Each row is a point on a tangle of strands that fork, close into loops and nearly touch. The rows are in no order.
In the rows, 128 means zero.
Points whose rows are less than 120 apart are linked; no others are. Some points are linked to none.
nepar: [145  74 143 118 149  90 128 141 112  93  97  82 140 121 113 154 106  96
 155 136 138 151  87 211 115]
Puno: [124 161  92 107 130 133 118  98 147 113 110 128 123 117 135 146 115 189
 142 175  76 111  86 107  88]
figo: [122  69 125 128 175  80 181 168 119  96  62 133 167 189  88 111 140 110
 153 107 164  89 120 178 160]
zad: [154 151 148 123 154 136 113 106 153  95 183 119 104 105  99  89 113  86
 134 136 143 143 174 158 207]
nogo: [ 90 205 110 182 103 153 106 110 182 160 159 154 106 107 116 104 146 155
  94 142  97 153 158  59 133]
viri: [ 95 186 126 167 108 150  93 101 169 128 158 132 105 136 155  88 135 167
  76 133  82 148 120  28 145]
vor: [139 131  94 113 114 149 114  96 111 142 138 107 106 112 128 129 111 171
 168 166 110  98 124 115 107]
zefos: [198 150 171 129 186 136 153 128 100 130 119  90 122 144 131  67 131 112
 129  94 162 128 110 201 126]
Foret: [131 123 132 139 120 116 107 137 153 106 137 155 121 109  91  96 133 130
 101 111  99 126 182 151 135]
vobe: [131 115 163 133 176 116 147 155 173 120 139 135 119 159  83  77 139  40
  95  89 130 134 185 185 194]
ronu: [177 147 150 105 156 155 148 124  73 108 124  55 104 164 157  73 106  92
 153 111 165 125  93 182 116]
pini: [ 96 118  96 121 129 118 121 106  83  99 143  78 140 110 179 137 122 152
 153 159  93 123  47 100  56]
rup: [ 65 158 120 192  97 150 100 127 104 130 193 111 150 102 132  80 120 109
  86 121 107 147 173  38 140]
poto: [131 105  85  87 119 138 130 122 115 120 128  50 105 141 143 173 121 111
 211 166 127 136  73 188 115]
vudov: [144 129 137 132 147 125 100 126 159  88 156 144 130 137  68  90 131  87
 105 116 119 122 194 186 185]
mumub: [133 151 110 106 103 133 123 131  97 172 155  90 116 116 148  98  78 131
 158 160 130 101 161 107 141]
nakag: [ 94 118 131 136 104 124 124 147 132 125 134 198 122 161 113 107 182 118
  71  59 136 144 149 124 109]
Tazom: [115 100 137  67 120 129  89  60 142 106  98 138 139 134 140 194 149 140
 139 143  90 126 107 113 128]
gez: [144 180 144 147 124 133 146 177 146 135 138 164 137 122 132  98 193 150
 124 104 131 120 184 141  93]
ramo: [119 142 154 130 109 147 120 106 123 127 157 134 153  85 172 135 129 138
 105 152 129 133 135  26 142]
Buroz: [164 121 155 112 166 112 111 120 116 125 137  91  78 168 139 138 102  95
 145 118 143 113 131 191 153]
fem: [153  65 141 133 161  88 162 145 120  97  88 105 143 179 102 123 134  95
 126 119 160 133  88 210 137]
sofop: [139  68 140 122 130 137 136 131 152 123  75 102  87 103 121 143 114 132
 166 124 139 145 125 145 104]
Velog: [104 177 116 172  88 127 113  98 146 149 182 162 115  84  98  98 149 121
 130 144 145 145 168  98 158]
Toz: [104 133  98 128 154 133 107 117 133 145 152 133 119  98 143 104 131 154
  70 129  75  96 105 107  82]
mabo: [114 152 148 128 126 147 126 140 182 117 111 176 135  98 115 145 140 155
  85 100 165 158 149 118 128]
Makuf: [117 128 151  97 132 164 134 135 128 144  83 104 122 138 133 109 172 139
 124 140 149  89 152 134  78]
dabez: [162 174 155 108 140 185 158 151 124 118 136 110  84 133 139 124 128 103
 141 116 191  90 160 145 138]
nuluf: [ 97 171 130 181  90 150 100 136  97 147 199  94 117 106 120 120 103  88
 115 142 119 133 180  68 159]
tute: [ 99  78 130  79 126 102  94  85 117 114  76 111 135 157 128 175 143 125
 146 143 120 120 103 151  93]
rasag: [125 143 124  99  74 129  98  80 117 194 132 149 114 112 138 173 119  98
 126 129 105 143 134  97 132]
latil: [146 117 134  69 100 148 104 107 110 105 128 108 143 120 152 203 120 134
 164 150 101 135 118 142 148]
reluk: [143 147 135 131 102 147 129 150 127 119 187 127 112 118 143 133 109 158
  87 135 150 122 130 129 140]
sorag: [127 156 145 174 124 165 137 159 146 113 144 136  81 123 139 129 173 172
 103 118  93 110 146  79  73]
Zapi: [122 119 158 147 141 105 135 133 152  86 145 133 108  52 149 121 123 163
 130 130  89 150 132  91  98]
bez: [119 152 138 116 135 114  70  62 141 164 120 163 133 113 158 181 139  98
  94 132  85 139 106  65 122]
rafi: [136 145 130 143  93 131 121 100 116 142 187 167  91 104 108  91 134  83
 123 113 182 136 155 121 170]
kesi: [123  99 156 144 135 102 155 182 131 132 101 160 126 201 114 134 150 113
  96  63 194 139 139 156 131]
tam: [119  86 127 166 142  81 106 105 121 119  73 169 117 178 102 118 146 176
 119  93 130 129 119 129  93]
kire: [128 122 125 102 113 126  70 102 124  88 146 130 132 109 113 136 106 119
 108 139  85 121 164 145 142]
zipo: [131 117  95 136 126 120  96 120  85 116 100  75 143 114 133 154 137 133
 157 161 114 151  66 155  48]
mepal: [171 110 157  88 152 158 164 126 105 108 137  43 152 114 158 114 139  99
 177 175 141 113  97 163 130]
Fiv: [138 108 149 152 146 142 162 151 159 163 145 161 107 113 100 114 185  93
  87  91 159 130 166 140 144]
Bof: [102 151 115 151 132  87 110 162 159 126 141 181 149  79  98 112 135 123
  84  85  88 158 159 151 110]
vifes: [116 158 103 150 123 131 131 140 161 146  91 163 111 124 110 106 134 195
 128  97 118 147 124 131  75]
Zimo: [171 130 122 113 145 125 115 104 108 111  90 113 173 179 107 174 142 113
 189 164 179 139  82 209 139]
gog: [134 118 136 139 101  87 121 122 151 158 132 200 123 126 102 174 118 108
 101 135 128 146 122 142 147]
Gomo: [118  58 108 159 146  87 126 154  85 112  46 109 168 209  76 174 115 160
 135 131 117 111  92 129 156]
Damig: [175 144 133 109 144 173 162 132 111 113 127  42 160 115 157 129 110 110
 182 188 177 156  61 156 143]
kezo: [154 106 115 147 154 140 168 166 126 126 113 129 114 108 114 134 146 119
 128 126 143  95 101 182  80]
Nasog: [140 104 123  78 143 110 119  91 107 129 144  55  96 152 160 146 113 112
 200 138 144 135 107 198 152]
ludu: [ 69 169 128 144 101 148 103 120 111 135 175 148 138  95 143  61 163 110
  67  92 110 143 171  51 108]
dilo: [145  83 111 115 134 117 120 108 135 169  56 144 146 163  93 226 130 123
 170 149 102 117 115 141 147]
nikig: [142 160 141 122 110 123 144 119 122 150 159 138 142  70 165 164 133 136
 157 167 143 120 134  65 135]
mome: [137 159 144 107 110 159 148 147 127 132 112 142 122 150 130  66 172 149
 129  97 168  99 173 150 101]
dep: [151 136 161 144 146 154 146 166 162 156 138 129  93 138 126 141 149 114
 113 103 185 120 167 154 126]
nisu: [125  85 100 164 153 100 109 134 117 131  48 112 199 152  97 181 148 127
 125 160 129 159  48 146  91]
radub: [141 105 127 143 143  64 168 149 124 146  92 179 180 186  68 107 129 142
 119 101 172 133 144 142 218]
Vola: [105 111  93 138 130  97 102  92 167 147 119 200 115 136  91 139 121 137
  79 118  91 115  96 120 134]
suro: [188 141 140 148 140 128 174 151 111 137 119 121 106 138 114  83 139 125
 140 112 134 115 119 199  95]
ret: [127  97 151 126 192  87 182 171 163 125  88 137 138 186  96  91 128  80
 126  76 148 110 159 179 178]
Lofu: [145  97 111  87 123 165 121 115 114 172  69  80 145 161 110 214 141 104
 171 145 112 133 111 177 135]
kubo: [146 115 101 154 135 127  92 103 124 138  64  89 165 124 118 188 138 161
 142 174 102 171  58 136  66]
melip: [ 99 164 128 130 176 130 102 113 165 116  96 157 127 131 134 111 161 165
  76 109  73 104 106 104  71]
Ribel: [138 101 164 112 131 119 132 113 161 136 117 152  86 169  92 133 136  87
 136 122 162 129 159 152 188]
velu: [131 132 140 101 143 126  90 103 140 183 115 131 160 123 110 145 116 120
 110 135 162 114 156 166 154]
mel: [121 139 101 141 109 139 141 115 121 135 188 140 129  97 139  79 117 148
  81 151  58 109 129  59 121]
gub: [124 161 139 136  84 118  82 120 117 167 150 124 104 102 118 154 105  76
 118 142 116 151 178 112 146]
sev: [166 127 154 108 113 136 120 123 132 108 104 113 138 148 132 180 136 135
 169 158 157 139 109 166 137]
vezon: [116 100  98  81 120 133 166 129  94 109 190 118 136 115 175 139  94 119
 191 168 122  79 136  90 157]
deko: [144 118 119 149 137  94 172 153 159 171  93 167 152 169  88  94 133 161
 131 105 160 130 141 182 149]
lokug: [105 124  94 114 132 112 126 117  86 117 160 113 155  92 183 113  76 160
 133 150  99 109  85  87  93]
Nife: [ 94  99 121  72 114 103 116 114 129 103 160 116 129 102 155  89  94 158
 114 126 151 123 133 147 144]
pufof: [ 86 113 137 155 130 152 125 157 148 126 168 166 113 120  91  94 203  78
  73  73 129 135 188 131 115]
keraf: [141 116 114  64 128 168 166 127  97 117 161  73 145 101 178 159 111 102
 207 166 133  99 110 126 151]
vadoz: [105 166 125 110 153 138  74  68 112 139 128 115 117 125 188 163 123 157
 123 136  91 122  88  45 122]
dava: [144 120 111 144 160 133 137 127 101 139 155 121 131  76 128 120 137 170
  95 119 122  93 105 149  69]
ratam: [177 173 128 111 158 164 121 112 122  97 107  53 149 166 132 136 127 102
 195 170 184 161  72 199 136]
Rimak: [143 178 133 137 103 135 166 139 139 158 209 135 103  90 127  82 132  59
 141 136 156 131 135 123 191]
gev: [121 140  99 107  69 164 127 133  76 125 163 121 132 138 166 154  61 107
 152 140  89 124 141  43 160]
Rilu: [121 106 125 113 106 107 125 133  86 106 169 104 135  82 168  75  66 165
 130 127 128 143 122 125 120]
Bula: [115 128 117 153 111 118 169 180 172 152  71 194 133 164  86 123 152 178
 118  81 122 155 137 138 110]
Pelil: [110 114 146 135 130 138 127 174 121 116  86 155 127 173 116 150 145 124
  77  74 153 127 143 163  90]
lol: [127 108 122 119 131 136 179 144 121 107 201 107 105 112 161 113 108 146
 150 168 128  73 139  98 140]
Zonun: [143 118 150  96 147 112 117 101 136 106 164 135 125 103 133  85 114 122
 136 126 163 124 145 174 168]
rito: [ 88 197 113 159 134 148 130 142 146 102 167 149 109 127 181 101 144 184
  94 111 101 124 134  43  97]
vugav: [126  77 110 162 142  65 116 139  94 130  76 153 144 208  86 129 113 163
 126 103 152 111 125 158 141]
Kuve: [154 130 143 158 136  82 136 138 164 159 129 174 175 158  75  98 141  87
 101 107 156 155 165 171 218]
dem: [ 84 168 124 132 125  89 132 151 164 116 123 202 155 114 136 126 156 134
  67  87  92 150 108 143  78]
meka: [148 114 158 119 164 127 154 152 132 148  40 118 168 155 107 146 133 100
 165 122 186 133 126 175 139]
kas: [112  64  91 105 129 115 113 120 129 107  90  57 124 118 120 170 125  96
 200 156 137 177  68 195 101]
zet: [111 118 139 183 111  80 120 122 158 168 145 185 157 124  64 132 144  87
  84 114 125 175 155 135 169]
Did: [165 139 153  93 135 187 145 127 111 125 129  94  97 116 158 128 109 129
 169 141 183 102 145 103 159]
zomu: [116 119 108 110 121 157 103 111 128 130 105 160  71 140 110 150 129 127
 113 115 122  86 139 107  99]
Mabe: [127 106 101 104  74 163 140 129  76 100 130  95 145 138 191 174  63 155
 172 137  89 137  88  56 131]
kem: [109  65 114 122 139 109 124 121 130 109  58 133 124 140 102 134 144 143
 146 115 155 122 101 159  87]
pige: [131  95 169 125 109 131 162 147 153 124 126 110  95  83 147 124 125 137
 135 136 126 146 129 111 113]
Gonu: [122 150  88 136  96 156 117 120  93 161 181 122 107 108 149 139  82 112
 114 146  62  90 126  52 124]
tatag: [125 149 137 154  89 136 183 157 131 153 193 136 130  64 152  89 122 102
 122 138 139 147 159  73 153]
Teli: [156 138 124 147 107 144 180 146 106 147 171 133 158  91 173 122  73 125
 157 163 142 134 142  57 163]
Ses: [113 128 112 142  99 156 129 165  90  94 161 107 122 115 182 136  40 174
 143 135 156 127 138  64 143]
nagor: [144 161 164 154  92 132 147 163 131 133 108 162 106 142 123 141 170 125
 105 130 109 115 162 112  78]
sisi: [110 149 122 149 148 102 131 130 161 114  79 146 135 146 117 150 147 185
 124 147  84 127  84 125  66]
tumem: [ 90 171 137 159 149 131  89 115 193 101 133 154 110 134 140  97 145 169
  51 101  53 145 109  82 115]
tubof: [109 134 130 121 108 146 137 134  99 124 180 129 135  82 157  48 142 142
  93  84 141 145 167  96 119]
pitug: [107 178 122 129 134 140 109 105 125 123 135 117 159 110 193 137  91 155
 119 149  69 133 114  10 142]
suk: [121  74 101 117 139  93 111 126 118 115  45 133 154 193  85 199 109 147
 182 136 109 120 117 152 160]

A piece is all that can be reached along the links. How many separate loops has the piece of each point below (a circle has one, a figure eight two, a Y none), and how many tips (points with one link)?
vezon: loops 0, tips 3
Vola: loops 0, tips 6
nakag: loops 0, tips 2
nisu: loops 0, tips 4

A fork is a point with three links, a tip a point with one. Leave the first point through the second and follow the links. Name the first fork or tip that comes.
nisu / kubo: vudov
zad / Zonun: nisu
ramo / pitug: tubof
lol / vezon: kem
ludu / rup: viri
tute / Tazom: lol
Vola / gog: sisi
sisi / vifes: Vola
vudov / vobe: Buroz

Name the points in between on the shortest way along the links from the first point to the second, in order.
tam / mepal: kem, tute, Tazom, latil, sev, Zimo, ratam, Damig
sorag / vadoz: rito, viri, nogo, Velog, rafi, Rimak, tatag, Teli, nikig, ramo, pitug
kas / lokug: nepar, fem, figo, ret, vobe, vudov, zad, Zonun, Nife, Rilu
Teli / gog: tatag, Rimak, rafi, Velog, nogo, viri, tumem, melip, sisi, vifes, Bula, deko, radub, Kuve, zet
